Each row is a point on a tangle of strands that fork and nearly touch. The rows are in no order.
Two points are linked if the straight distance between their rows is under 87.2. Some points are linked to none.
q830: [-24 -12  -2  20 -20 -10   1  -7   9  -9   8 -23 -28 -17  20  23  27  40
   9  14  11  -5  14 -28  10]
q754: [ 20  12  -7   6 -34 -22 -10  48   1 -53 -14  -1   9  15 -20 -38 -11  40
  15  -8 -24   9 -38 -22  21]
q467: [ 14   2  14 -27  16 -28 -35   0   5  13  27  35  12   0   5  28  35 -19
  27  10  22  23  -7  30 -20]
q593: [ -8   8 -11 -12   4 -13   7  -1   7  23  -6 -18   5   4  32   8   8  62
  -6   7  37 -26 -20   6   3]
q381: [ 23  15  18 -25   8 -15 -52  42  -7 -21  -9  17 -12  -2 -21 -11 -36 -25
  19 -10 -15  16 -46  -1   6]
q490: [ 12  16  12  -9 -29 -20 -13  -3 -11  12  14  -9  -6 -47   1  15   1  13
   6   9  21  -7 -22  -1  -1]
q961: [  8  22  23  -6  -1 -15 -36  14   7 -17  28   3   5 -15  12  28  14  12
  51   3   6  26 -44  -3  16]
q55: [ 24  13 -17   1 -44   8 -21 -34  13  14 -20  -1 -21 -35 -10  -1  27   4
  10  40  -2  -6  33  19  20]
q298: [ -3   9  -5  -2  18  18 -41 -25  17  16 -47 -14 -18 -12  -3  30  17  20
 -25  27  24 -16   5 -12  -2]
q262: [  6  14 -10  31 -13 -18  49  -7 -19 -12  15  21  -7   7  14 -56  36  11
  15  -1 -32 -17  22   0  18]
q850: [ -9   8  15  15  22  -9  -7  34   0  -2 -17   4 -15  32 -27  -5 -17  37
 -15 -25  20  -9 -18 -13 -16]
q232: [ 32  31  -6   6  12  14 -13 -47   9  22 -23 -16  19 -27 -16  36 -10 -34
   1  19  -5   5  13   1 -21]
q153: [ 16   3  13 -23  -6   2 -55  -1  -6  -4  -2  -5   6 -36 -18  13 -39 -30
   2  -2   3  19 -48 -13   7]
q514: [-36 -19  26  -1  36   3  44  40 -19 -12  30 -10   5  -7  33  11  11  -8
  -5  -2  -2 -14 -10 -13  -6]
q663: [ -3 -49   9 -16   6   4   2 -16 -22   5  50 -14 -20 -32 -12  -1  -3 -31
 -11   6  43  -2 -18  29 -16]
q499: [-12 -59 -16 -17  -6  32  -3  -5   7 -13  17 -22 -25  17  23  -4 -20  15
 -19   3  25  -7 -26  -5  27]
q799: [  9  22 -17 -19 -24 -14   8   8   0  16  -8  17  21  30   0 -51 -26   0
  16  -8 -25   4   1  17   2]
q615: [ 31  12 -14   8 -32  10 -69   6  40  18 -44  -4   0  25 -33   0 -29  -5
  10   2 -25  20  17  -1  -1]
q617: [-14  14  14  24   2  20  33 -18   3   7  -3 -28  18  16 -37   6 -38   0
   2 -34   3   3 -29  -5 -28]
q587: [-14 -43  -2 -27  42  20   3  -2   0  22   6 -31  19   3 -11  19  15 -53
 -20  26  34   2  11  34 -47]
q2: [ 27  28  14 -12   5 -24 -12  36 -25   3  -8  17  -7   3 -20 -38 -29 -29
   8 -22 -27  -7 -34   8 -11]
q20: [  9 -15   9 -31  20  -3 -39  48   6   8  15  24   9  34 -13   1 -17 -34
   7 -18   0  28 -16  33 -34]
q445: [  0  14   2 -13  -1   8 -21 -26  20 -12   2   3  31  -3  -4  47  -2 -11
  28   8  -3  43   2 -14 -11]
q295: [ 13   3  17  18   8 -23  17  18 -29 -26  38   5 -10  -3  75   8  46   7
  17   9  -4 -14 -30 -27  32]
q353: [  3 -21  -7  14  57  19  72  14 -20 -28   7  14  19  12  25  25  18 -23
   1   6 -14 -14  56  -3  16]
q80: [-23 -32 -11  21  41  28  53   0   6 -29   1   6   8  29  34  26   6  -4
 -11   7 -16   6  60 -21  12]
q350: [ 18  32   3  10 -34 -30 -22  40   5 -13 -41   5   4  16 -27 -26 -23  34
   3 -18 -21   0  -5 -17   3]
q507: [ -4 -20 -37  12 -40   5  34  -2 -16 -27 -15 -12   3  20  23 -40  -1  42
 -26 -10   0 -25 -45 -16  33]
q727: [-19 -34   2   3  16  15  -1 -12  32  -4  30  14 -10  11  21 -12  31 -30
  20  32 -20  29  69  17  34]
q731: [ 12  -9 -14 -12  29  26 -54 -18  14  24 -16 -21  -2  25 -20  -3  -7 -72
   2  13  -6  13   0  24 -34]
q974: [-33 -21  -1  20   5   8  22 -32  11 -12   9 -32  -6 -26 -12  21  13 -23
  21  30   2  15  43  -3  -2]
q800: [ 24  43   8  21 -67   6 -26  11  29  24 -23 -38  21 -11 -21   1 -11  12
  29  -2 -25   2   6   7 -13]
q784: [ 16   8  -5  16 -49 -14  20  -1 -25 -30  32  -8  -8 -30  23  -8  26  24
  31   5  -5  -1 -30 -10  34]
q958: [ 33  55  11  30  -8   0  29 -24  -9   3 -16  25   5  -6 -21   6  12  13
   5 -20 -12  -9   9  -2 -10]
q48: [ -1   9   4   1  67   2  48  11 -11  -4 -13  34  18   1  22  18  20  -9
 -14   8  -6 -28  57   1   1]
q722: [-20 -11   5   8  33   9  -7 -22  46  13  23  -1  31  24  -1   1  20 -24
  36  33  -4  39  70   9  12]
q518: [-31  16   1  -5  16  -3   4 -15   5 -10 -23 -11  19 -33  16  39 -23 -16
   0  21 -23   5  34 -35   5]
q407: [-38   5  15 -25  22 -22 -28  47   2  -9   0  21  10   6  31   5   2   5
   0 -10 -16   9 -19 -23   4]
q928: [ -8  -8 -10   2 -27  30   0 -15  -3 -53   7   5  -8 -21  17  16 -10  -7
  -7   1 -23  21 -14 -49  39]
q416: [-16 -14 -28   7 -18  32  11 -17  23  -8 -29   9 -20  45  -3 -26  -9  33
 -13 -11 -17  -1  27   2  35]
q196: [ 20  16   7  16  23  -2  -6 -16  22  44   0  32   6   7   0 -27   5 -28
   3  15 -22  13  72  11  -1]
q387: [-10  12   6   5  11   5 -15   0  -3  15 -30   8 -12  -6 -26 -11 -44 -44
 -31 -17 -37  -9   6 -11 -10]
q300: [ 18  17  -2  20 -19   2 -43  -5  12  18 -43  -2 -18 -12 -31  25  13  36
 -16  11  25  -7   4 -15 -19]
q65: [-32   9  -5   5  27  18  13 -13  23  12 -35  -8  21  29  -7  24 -33  -1
 -18 -11 -14   8  27 -18 -25]
q996: [ -2 -21   5  -6 -18 -33  -7  51 -30 -25  23  -3 -31 -12   5 -47  -4   0
   8  -1  -1 -13 -42   6  20]
q602: [ -3  15  12 -38   8 -25 -12  16 -15  27  11  -9  14 -25  22  -1 -19   3
   4  -4  14  -9 -37  12 -21]
q337: [ 10  -7  28 -15  14  -9 -68   9  -8  11   4  -2  -1 -37 -24  16 -25   3
 -16  -9  35   3 -34 -25  -5]
q591: [-16 -26   0 -25  20 -21 -11  13 -10 -10  22  12  -2 -25  49  44  21  14
 -17  19  23  -5  -5 -14  14]
q81: [  0   6   3 -14  34 -13  32  19 -23   6  -8  29  -8  -4  25  -8  27  -8
 -20   3 -12 -30  28  19  -1]
q332: [  0  -1  29   5  31   3 -23  17  10  11  29  31   1  19 -20 -17  15 -60
  27  -5 -25  34  43  31  -8]
q598: [-15 -29  -1 -12  10  24 -30   2  22 -17  14  20 -30  14  11  -6  26 -34
  22  19 -27  25  29  10  39]
q56: [ 22 -10   3   1 -16 -19  -7  45 -15 -51  28   2 -21  11  -4 -43  -2  15
  29  -5 -12   6 -60 -10  32]
q156: [-18   1  -3 -26  -1 -13  10   8 -21 -22  13  31  15 -23  17 -14  -7 -33
  -3  -7 -22  14  -5  -5   6]
q45: [ 46  -9  -9   0 -25  -9 -24  15   0 -31   2  20 -13  15 -31  -1 -13  59
   6 -12  41  16 -36  -1  12]
q858: [ 14   8 -16 -14 -37 -16 -41 -34   8  22 -22  -2  -7 -49 -13  19  11 -18
  -6  35  -8   8  43   0  -2]
q212: [-33 -16  24 -30  27   3 -26  55   7  -9  26  20  27  19  12  19 -10 -20
   4 -21  -3  34 -25   0 -18]
q817: [ 14  16  18  42 -24 -12 -18   8  14  31  -8 -45 -24   3 -55 -14   6  11
  24   3   8 -13  -8  13 -30]
q380: [ 54  23  -4  40  -5  -5 -29 -29  10  34 -18  -3  -4  15 -46  17  12  -9
   3 -10  17   9   6  10 -49]
q964: [ -9 -56  23  -6  18  13  17  26 -21 -16  54  -1 -36 -17   1 -14   8 -12
 -13 -11  23  -9 -22  14  -1]
q854: [-21  -9   4  -1  38  17 -17 -25  23 -16   8   3  24   9  -2  45  20 -30
  35  29  -3  46  29  -7  -5]
q323: [ -7  16  15   4  50 -10  24   3  10  21  -4  27  24  -7  17  -8  12 -17
  -4  17 -23   6  82   1   7]
q265: [-22 -23   1   5  17   0   3 -31  -7  26 -14 -26 -12 -16 -24  16 -10   4
 -50  -2  47 -26  -3   5 -28]
q113: [ -7  -2  14 -35 -11 -48 -11  40 -21   7  30  -2   7 -23  22 -31  -4  -6
  13  -1  10 -10 -45  19  -8]
q312: [-10 -30  -2  32  10   4  53  -5 -30 -27  11  -7 -18   0  34   9  12  19
 -43 -13   9 -31   0 -33  11]
q406: [-58 -18   1  -9   9 -18   5  42   2  -8  -2   0  12   3  53 -11  14   2
  -6  -1 -37   7  19 -37  16]
q762: [-34 -23  -3 -27   4  -4  33   7   7 -27  43   8  48  22  33  12  -4  -5
  30  -8  -5  39   2  14  -3]
q506: [ 15  -6 -28 -16  20   9  14   3 -24 -33 -13   5  17  11  75  -2  10  -3
 -19  22 -19 -29 -33 -36  43]
q897: [ -2   3  -9   6  22 -10 -25 -29  31  37 -18 -11  37  22   3  34  22   1
  14  21  18  21  51  -6 -38]
q250: [-14 -20  -6 -12 -10 -29 -45  -6   8  47   2 -41 -15 -11  -2  -9  18 -28
  -1  28  23  -4   9  25 -42]
q73: [-26 -56   7 -23  22   7  15   2  -1   2  49 -28   3 -15  -1  18  19 -37
   6  25  28  14   1  47 -22]
q980: [ 13  -4  -3 -17  36  25   2 -17  -1  20 -14   5  -9  27 -27  -4 -13 -31
 -24 -19  11 -15 -17  38 -23]
q650: [ 15   7  -2 -11 -50 -41 -51  14 -11  -6 -12  26  -2 -27 -19  10 -17   8
  -8  -3  -1  20   6 -24  -8]
q956: [  6 -11 -11   4   7 -10 -71 -11  11  33 -22 -33  -1   5 -14   8   8 -73
   1  19  -5  37  11  -9 -35]
q561: [ 40  34   3  10 -17 -29 -20  32  -7  12 -26  -6  -9   6 -35 -23 -40   5
  -6 -27 -11 -15 -34  14 -12]
q150: [ 13 -12   1  31  14  13  18   5 -30 -31 -16  10 -28  12  39   1  18  19
 -42  -6  -6 -37 -19 -50  29]
q744: [  5 -17  10 -18  24   5  -2  10  -3  25  15   3   2  29 -19  -1 -13  -7
  -4 -18  23   3 -19  31 -42]
q603: [ 29  22   6   0 -57 -24 -21   6 -23 -21   8  15  -6 -43 -20   5  -6   5
  11   0   7  11 -14 -13   2]
q529: [-34 -19  11  13 -25 -17 -15   8  12   9  10 -20   4  10 -34  -6 -41 -15
   1 -19  -4  29  11 -19 -38]
q60: [ -5 -44  12  -9   5   1  24  27 -33   1  18  17 -40  -4 -23 -29   3 -11
 -42 -20  20 -22  -3  36 -16]
q299: [  2  -4  -2   6  -8  -4 -23  26  11   8 -41 -13 -35  32 -35 -24 -19  38
 -15 -10  16 -28 -24  12  12]
q693: [  6  40   3  -2 -30 -54  15 -12 -12  34   3   0  29 -33   9   5 -17   0
   7 -14  -4  -1  12  -1 -38]
q916: [-33  -5   1 -16  47  34  30   2   6  -1 -25  -7  16  18   0   4 -29 -32
 -18  -8 -22 -11  21   3  -5]
q197: [ -3 -29  -8  14 -15  12 -15 -23  10   8   2 -26 -38  -8   0  21  31  51
   3  21  51 -11 -14  -5   8]
q522: [-24  -5  14   4 -17  11   0  -6   9   8  10 -40   8 -13 -29   6 -52  -1
  -5 -25   6   9 -34 -16 -28]
q343: [ 15  21   0  -2  16  27   9 -10  -1  -4 -29   1  15  11 -20  -2 -28  20
 -35 -44  18 -20 -57 -11  20]
q583: [ -6  -8   2  -6 -25 -31 -24   9   9  26  13  15 -20   3  -2 -28  18  -3
  29  16  -5  17  40  24  -2]
q37: [ 26   7   0  17 -52  -7 -12  -9  11  12  19 -39 -10   0 -45  -9  -2  -5
  42   5  16  15  -8  32 -23]
q856: [ -5  -3  17  -5  13  -7  30  35 -12   5  25  21   4  38 -15 -27  -2   0
   0 -35   9   2 -15  27 -43]
q21: [-23  -5  -2  18 -39  -3  16 -37  15  30 -15 -38   1 -23 -33  -1 -20 -15
 -12  -4  -5  -2  24   7 -22]
q152: [ 21 -15  -6 -32  47  20   2 -19 -14   7  13  16  -8 -23   0  23  15 -27
 -11  23  21 -10   8  35  -3]
q266: [ -5   1  -4  -1  -9  -5 -13  18   6   5 -11  -1 -45  13   0 -33  13  13
  25  20 -11 -14   5  21  17]
q503: [ 12 -20   7  -7  34  -5  24  -5 -11 -20  22  -3  15 -21  67  48   7  29
 -15  16  35 -12 -12 -32  23]
q477: [-18 -13   9  17 -15  -8 -22  27  21  -8  -2  23  -8  31 -27 -23 -22   4
   9 -18 -13  35  37 -14 -13]
q255: [ 13  15  -9  -3  18  14  49 -30 -17  -3  -5  17  26  25 -14  -4 -17  12
 -35 -42  30 -25 -40  16  -4]
q960: [ 30  25 -16  37   4 -10 -29 -37  25  55 -27 -28  13  20 -22  16  27 -10
   5   8   5  11  43  -3 -51]
q431: [-25 -47  10 -15  11   9  19  29   1 -36  58  -7  26  26  52  16  10 -10
  11 -13  -4  30 -32  11  14]
q909: [-12  27   9  21  -2  25  40   1  -4 -24   2  -1  10  14 -14 -14 -12  13
  14 -22 -16   0 -33 -19  -2]
q865: [-31 -17  24  16  28  10   3  34  -6  -8  -1  15 -32  14 -14   3  -2   8
 -31 -26   2 -11  -1 -19 -15]
q29: [ -8   0  12   5  15  18  38  21 -21 -20  34   7   8  21  -5 -19 -12  -6
  17 -26  -2   3 -43   7  -9]
q35: [ 16  43  10  42  -3 -14  40  -8  -9   5  -5  29  -8   9 -12 -41  26  18
  11 -12 -19 -13  39  -2  14]
q640: [ 19   3   5 -12  36   5  26 -21 -28 -14  23  16  -9 -34  12  18   8  -7
 -13   7  25 -17 -16   6   5]
q194: [-18  -6 -28 -14   1  39   0 -32  21  -8 -39  -1 -16   4   9  -1 -10   5
 -10  15 -23  -4  38  -8  37]
q341: [ 22  16  -2 -10  -5 -29   7  -8 -13  34  -1  46  -3  -5   3 -35   2 -29
 -12  -5 -22  -4  58  28 -10]
q675: [-42   4  24   6  44  -4  41  27  -6 -17  12  -8  27 -19  19  10   0 -33
  10  -7 -31  -2  21 -19 -13]
q701: [ -9   8  -4  15  -4  29  25 -22  26  -7  26   8  21  37 -10 -17  -7  -1
  37 -14 -15  38  27  -2  -1]
q251: [ 26  20 -19   0 -45 -46 -11 -11  -1  25 -14  44  16  -6  -4 -29 -11   0
 -15 -12 -13  11  48   4 -13]
q628: [  6 -15 -11  20 -12  -6 -20   2  32  11  -9  26  -8  56 -30 -15   6  23
  16  -7  10  32  47   5 -15]
q76: [  3   8 -15 -20 -23   6 -16   4  26  23 -36 -30  -6  32 -11 -22 -34  30
   6  -7   8 -18 -34  24   8]
q504: [ 37 -19   4  -3 -31  20 -19  -6 -18 -31  22  -3   6 -36 -13  -4 -29  38
 -11 -20  28   7 -57 -28  38]
q771: [ -6 -27  26 -14  15  -6 -21  50  -1   2  41  34  -8  21 -21  -8  16 -42
  17 -11 -11  34  18  38 -28]
q101: [ 29  39  -4   9 -42 -18  -6 -14  14  45  -4 -30  21 -19  -8  18 -24  -4
  11  -9 -11  -3  -1  12 -35]
q385: [-16 -24   9 -14  23  30  -5   5   3 -26  22   6 -31   6   9   2   8 -39
  18   2 -19  11  -6   7  21]
q462: [  3 -28 -11 -14 -26  11   0 -14 -17 -53  41  23   3  -7  21  14  -9  -7
   1  -5   2  36 -31 -21  36]
q419: [ -3  14  -3  34 -14  23  55 -42   7 -17  18   5   4   1 -15  -5  12   8
  20  -6 -14  17  41  -2  14]
q575: [ -1  19 -10  12   9  10   5 -32  28  34 -11 -21  -8   8  -7 -20  27  -2
  33  40  -9  -8  47  28   2]
q554: [  9  15 -13 -14 -14 -13  -3  -3 -32  -6 -27  21   0 -28   8 -15  -8  17
 -46 -12   0 -27 -30 -22  29]
q279: [-18 -20   3 -29  33 -14   7  19   5  23   3  16  30  -5  22  15   8 -23
  -5  17 -10  11  63  19 -14]
q905: [  2  37 -20 -12   3   8  26   5  -6 -10  -8 -11  43   4  38 -12  -2  31
  17   1 -12 -17 -59 -16  24]
q643: [ 44  24  -2  18 -37  14 -28 -24  20  27 -31 -32   1  -5 -42  25  10  31
 -19   3  36 -23 -20  22 -11]
q917: [ 11  14  30  -1  20 -14 -31  15   7   0  32  14  -8  14  -3  14  29 -11
  58   2  14  22 -35  24  -6]
q320: [ -8 -27  14   6  24  -8  45  35 -31 -25  39 -15   4   2  67   4  23 -14
  -7   8 -11 -23 -22 -13  20]
q436: [ -2  -1 -31 -28  10  19   8  -8  -8 -12 -20 -17   1 -12  55   0  -7   8
 -16  24  -7 -32 -22  -3  53]
q764: [ 10  23 -18  12 -31 -20  43  -6 -36 -21  20  17   8 -19  17 -37  27   4
  29   6 -20  -9 -14   2  16]
q135: [-21   7  12  -8   0 -13 -50  36   7 -18 -11   0  -3  -2  14  15  -8  34
   7  -4  -4  16 -25 -46  18]
q162: [ -4   1   4  13  18  27   0 -33   5  22 -30 -14 -14   9 -48  -4 -32 -47
 -28 -19 -15 -18   8  10 -22]
q157: [-20   1   9   9  13 -20 -15  -2  24  28  10  11  26  30  -5  22  15   7
  10  -2   6  26  47  -8 -51]
q767: [ 40   1   1  21   5  11  18 -18 -39 -32   3   3  -3 -26  46  13  20  27
 -33   5   9 -33 -35 -53  41]
q580: [ 15  26  -4 -18 -16  25 -26  -5  29  12 -21 -27  13  12  -7  12 -21  33
  16   0  18  -2 -41  12   5]
q794: [  3  29  23  38  -8  13  15  -5  -2  16 -13 -25 -38  -6 -43 -15   1   7
  10  -8  -5 -28  -8  11  -6]
q480: [-42 -20  -5  -7  43  26  68   7  -9 -15  -8 -37  18   3  15   5 -25 -22
 -26   0  -8 -38   3   5   9]
q58: [-16  31  -2  -8 -10   0  18 -10  -7  -1 -31 -27  29 -49  14  13 -33 -10
  -9  15 -33 -16  -3 -20  14]
q520: [-41  -9 -12   2  36  13  65  17 -19  -9 -26 -18  25   8  37 -20   2 -13
 -30  -2 -31 -46   1 -12  16]
q743: [ 14   3  -8  15 -31  22   0 -32  12   4  -9 -34 -10 -10 -19  19  15  59
  -6   2  48 -17 -20  11  10]
q540: [  2  20   3  39  -8  20  36 -41   5 -21  -2   3  17 -26 -18  42  13  16
   2   5   1  12  41 -21  -3]
q766: [-28   7   2   7  11  14  23  22   7   1  -5  -9 -25  24  30 -22  19   9
  20   4 -26 -21   2  -2  17]
q126: [  9 -35 -20 -23 -18 -21   1  17 -26 -14   3  34 -33   5 -20 -32  -4   3
 -40 -13  24 -14   3  33   0]
q25: [ 21   8 -19   8 -26   1  15 -15 -44 -37   0  24   8 -32  13  -9   4  20
 -31  -5   2 -12 -35 -31  31]
q6: [-10  18  -2 -13  14 -15  14  29 -17  19 -26   9   7  16   4 -37 -16   7
 -29 -29   3 -40 -39  16  -1]
q229: [-17  -5  13  17 -18  -5 -30  26   7 -20  -4  -7 -31 -21   9  25  11  44
  -1   6  13   1 -16 -45  20]
q142: [-21 -34   8   2  51  22   9 -10  -7  12  -8 -12 -14  -3 -21  24  21 -19
 -43  10  35 -19  21  18 -42]
q319: [ -4  13  10  -9  32  -8  13  37 -22  28 -24  33  -9  21  -6 -33  11  -7
 -38 -26 -12 -33   7  22 -17]
q38: [ 19  -8 -13   2 -12   9  11 -39   3  -2  10  24 -13  11 -29   3  -2  -3
  -3  -2  20  12  15  22 -14]
q948: [  0  25 -12  14   1  20  24 -23   3 -24 -19   4  12 -13  20  39   9  38
  -2   5  -8  -5  10 -35  23]
q119: [ -5   6   7   9 -19  31 -28 -10  12 -36   2   7 -12 -21 -12  39   0 -11
  12   4  -9  39  -7 -27  18]
q74: [ 27  43  -7  13 -41  27   5 -15   5 -25 -20  15  11  -9 -11  11   7  31
   7  -7 -14   5   4 -17  19]
q360: [ 27 -44   3 -10 -16  12  -7  -6 -26 -44  51   7 -15 -18   6  -2 -17  11
  -3 -13  29  16 -54 -14  36]
q937: [-16  21  -5 -14  19  16  23 -19   1   3 -37 -36  16 -34  28  22 -18  14
 -11  20  -4 -37 -18  -7  40]
q639: [  3 -19 -35 -33 -20  -5  22  -4  -8   6 -15  32 -12  37   9 -36  -3  24
 -37 -16  16 -18   3  40  11]
q305: [ 45   9 -24   0 -58 -37 -38 -12  -1  16 -14  23   5 -14 -18   7 -28 -11
  -9 -10 -14  28  24   2 -19]
q924: [-19 -15 -32   5 -31  33  38 -14   8 -21 -18 -23 -17  33  24 -18   0  26
 -20  -9 -11 -23 -16 -11  48]
q100: [ 22   2  -9   1 -54 -16 -43  -7  26  16  13  -8  -6   5 -19  -6  10  11
  47  19   6  29  14  27 -10]
q963: [ 16   1   1  -2 -14  -3 -14  13   4 -24  28  10  -4  16   6   7  11  45
  34  -7  26  22 -42 -10  16]
q405: [  2 -11  -4 -34  24  -5  -9  -3   3   5  23  36  13   5   6  26  24 -19
   2  13  15  18  29  23 -21]
q437: [ 15  -2  10  14  19  11  38 -22 -26 -37  27  10 -19 -32  18  32  21  -9
  10  17   5  -9   0 -15  21]
q987: [-56 -24  -8  -2  15   7  29  18  22  -8   0  -9  25  19  40   4  -6  10
  -1   5 -26   8  41 -26  13]
q534: [ 58  43   9  43 -20   7 -11 -15   2  16 -24  16  -6   6 -53   3  -3   2
   9 -21 -16  -1  16  10 -18]
q945: [-25  -5 -19  -8 -14 -23  41 -12  -2   9  -4 -10   2   1  23  -5   8  40
 -22  -5  16 -19  12  10  -4]
q816: [-26 -15 -11 -19 -23 -28   8   5   4  23   6   7   2   3  18 -14   6  22
   1   4  13   2  27  17 -15]
q599: [ 16  17 -18 -10  -6 -21   0  20 -28  -2 -43  26   4  12 -14 -45 -14   8
 -44 -21  -6 -37 -37   3  18]
q40: [  5  22 -26   9  -4 -16  23   3 -22 -23  -6   6  39  -7  51 -22  23  20
  -3  21 -28 -35 -49 -38  25]
q756: [-13 -25  19   8  18  24  32  -7 -13 -40  47  -5 -16 -18   9  16   1 -41
  21   5 -14  16 -19  -8  22]
q486: [-20 -34  14  -6  15  -8 -35  -5   1 -10  25   7 -17 -17   6  37  25   4
 -11  19  43  10  -6 -19  -7]
q672: [ -6 -31   3   7 -14 -12 -36  -7  -7   2  14   4 -33 -21 -34  13  10   5
 -18   8  46  15  -1 -10 -20]
q308: [ -3 -11  -9  -9 -24 -37 -45 -18  -3  41 -18 -13 -14 -36  -6  13   2 -24
 -20  25  10   0  25   6 -40]
q713: [ -4  30  -3 -15  40   6  27  12  -4   5 -10   1   6  16  37  -9  17   1
  16  12 -20 -31   2  13  18]
q338: [-24 -38  -2  -7 -13  -2   4 -16 -13   1   7  -9 -22 -22 -18  -1 -24  15
 -51  -8  39 -10  -2  -3 -12]
q632: [-36  21  10  -4  17  11  -8  -3  30  14 -29  -6  34   1   3  16 -29 -13
  10   1 -38  27  41 -36  -2]
q31: [ 17  24  -5  17 -28  12   4 -38  37  51 -19 -38   3  13 -22 -27  -6 -16
  27   9 -27  -8  34  40  -4]
q130: [ -6  24  -9 -28  -4 -39  39  -2 -27  17   5   0  45 -24  30  -9 -16   1
  -8  -5   0 -19 -18   3 -26]
q218: [ 18  17  -5   8   7   9  12 -39   6   7  -2 -14 -20 -16   1  11  42   3
  36  38   5 -14  24  27  14]
q755: [  6  -4   4  -9  26  10 -42   4  25  34   2   1  -2  31 -17 -21  -7 -68
  19   2 -33  25  29  25 -19]
q686: [-17 -16 -20  -8 -16  14  31  -7  10 -25  33   6  13  41  17 -10  -3  16
  27 -10  -4  30   2   9   6]
q307: [ 42  12   9 -11 -13  20 -21  -1 -11 -10 -11 -14  26 -12 -24 -16 -46  40
  -8 -33  21 -12 -68 -11  21]
q225: [  4  -7  11  12 -22 -27  15   4 -13 -32  46  14  -7  -8  46  25  41   9
  29   3  -2  21  -4 -17  27]
q733: [ 28  39   0  30 -35  35 -22 -12  44  32 -26 -38  11   0 -33   1  -5 -12
  34   2 -27   1  15  22  -9]
q600: [ 14 -11  16   7   6  -8 -67  21   5  10 -11 -27 -47  -2 -41 -11  20 -17
  12  26  25  -5 -24  13 -10]
q658: [ 16   4  -3  21  -6 -16 -27  -5  40  50  -1  14  18  48 -19 -13  -7   3
  12 -10   1  33  52  12 -32]
q275: [-11  19  -8  -8  -5   9 -10 -14   1   8 -38  12 -17 -17  -2 -25 -15 -14
 -14   3 -32 -15  27  -6  26]
q72: [  2  29 -15 -21  -5  12  18 -16  18   9  -8 -24  29   3  26  12  -4  51
  16   6  14  -8 -38   4  14]
q777: [-34 -21  26  11  50  15  25  16  -9   6   5   3 -21  -6 -20  14  17 -27
 -33  -5  -1 -13  22  -2 -31]

A fork is a point with three links. Follow the links from the first point to the second and name the forks in between, in order.
q58, q602 => q72 q583 q81 q48 q323
q265, q135 => q142 q72 q583 q81 q48 q407
q225, q980 => q958 q744
q150, q477 => q81 q48 q407 q20 q744
q380, q320 => q958
q323, q632 => q48 q81 q583 q72
q100, q381 => q583 q81 q48 q323 q602
q20, q928 => q407 q48 q323 q405
q727, q197 => q405 q323 q48 q407
q591, q80 => q142 q72 q583 q81 q48

A fork is a point with three links, a tip a point with one. Leave the first point through the second and follow the links. Name the first fork or tip that comes.
q744, q856 => q958
q250, q308 => q602
q119, q928 => q255
q312, q150 => q81
q916, q65 => q72
q602, q113 => q337
q255, q343 => q405
q35, q262 => q675
q639, q126 => q142

Follow the links from the first point to the second, and from the first to the third. Name the last point that the two ways share.
q436, q961, q598 => q405
q916, q152, q987 => q48
q100, q101, q406 => q48
q298, q332, q467 => q407
q503, q945, q126 => q142
q663, q319, q937 => q72
q437, q956, q924 => q20
q480, q266, q142 => q72
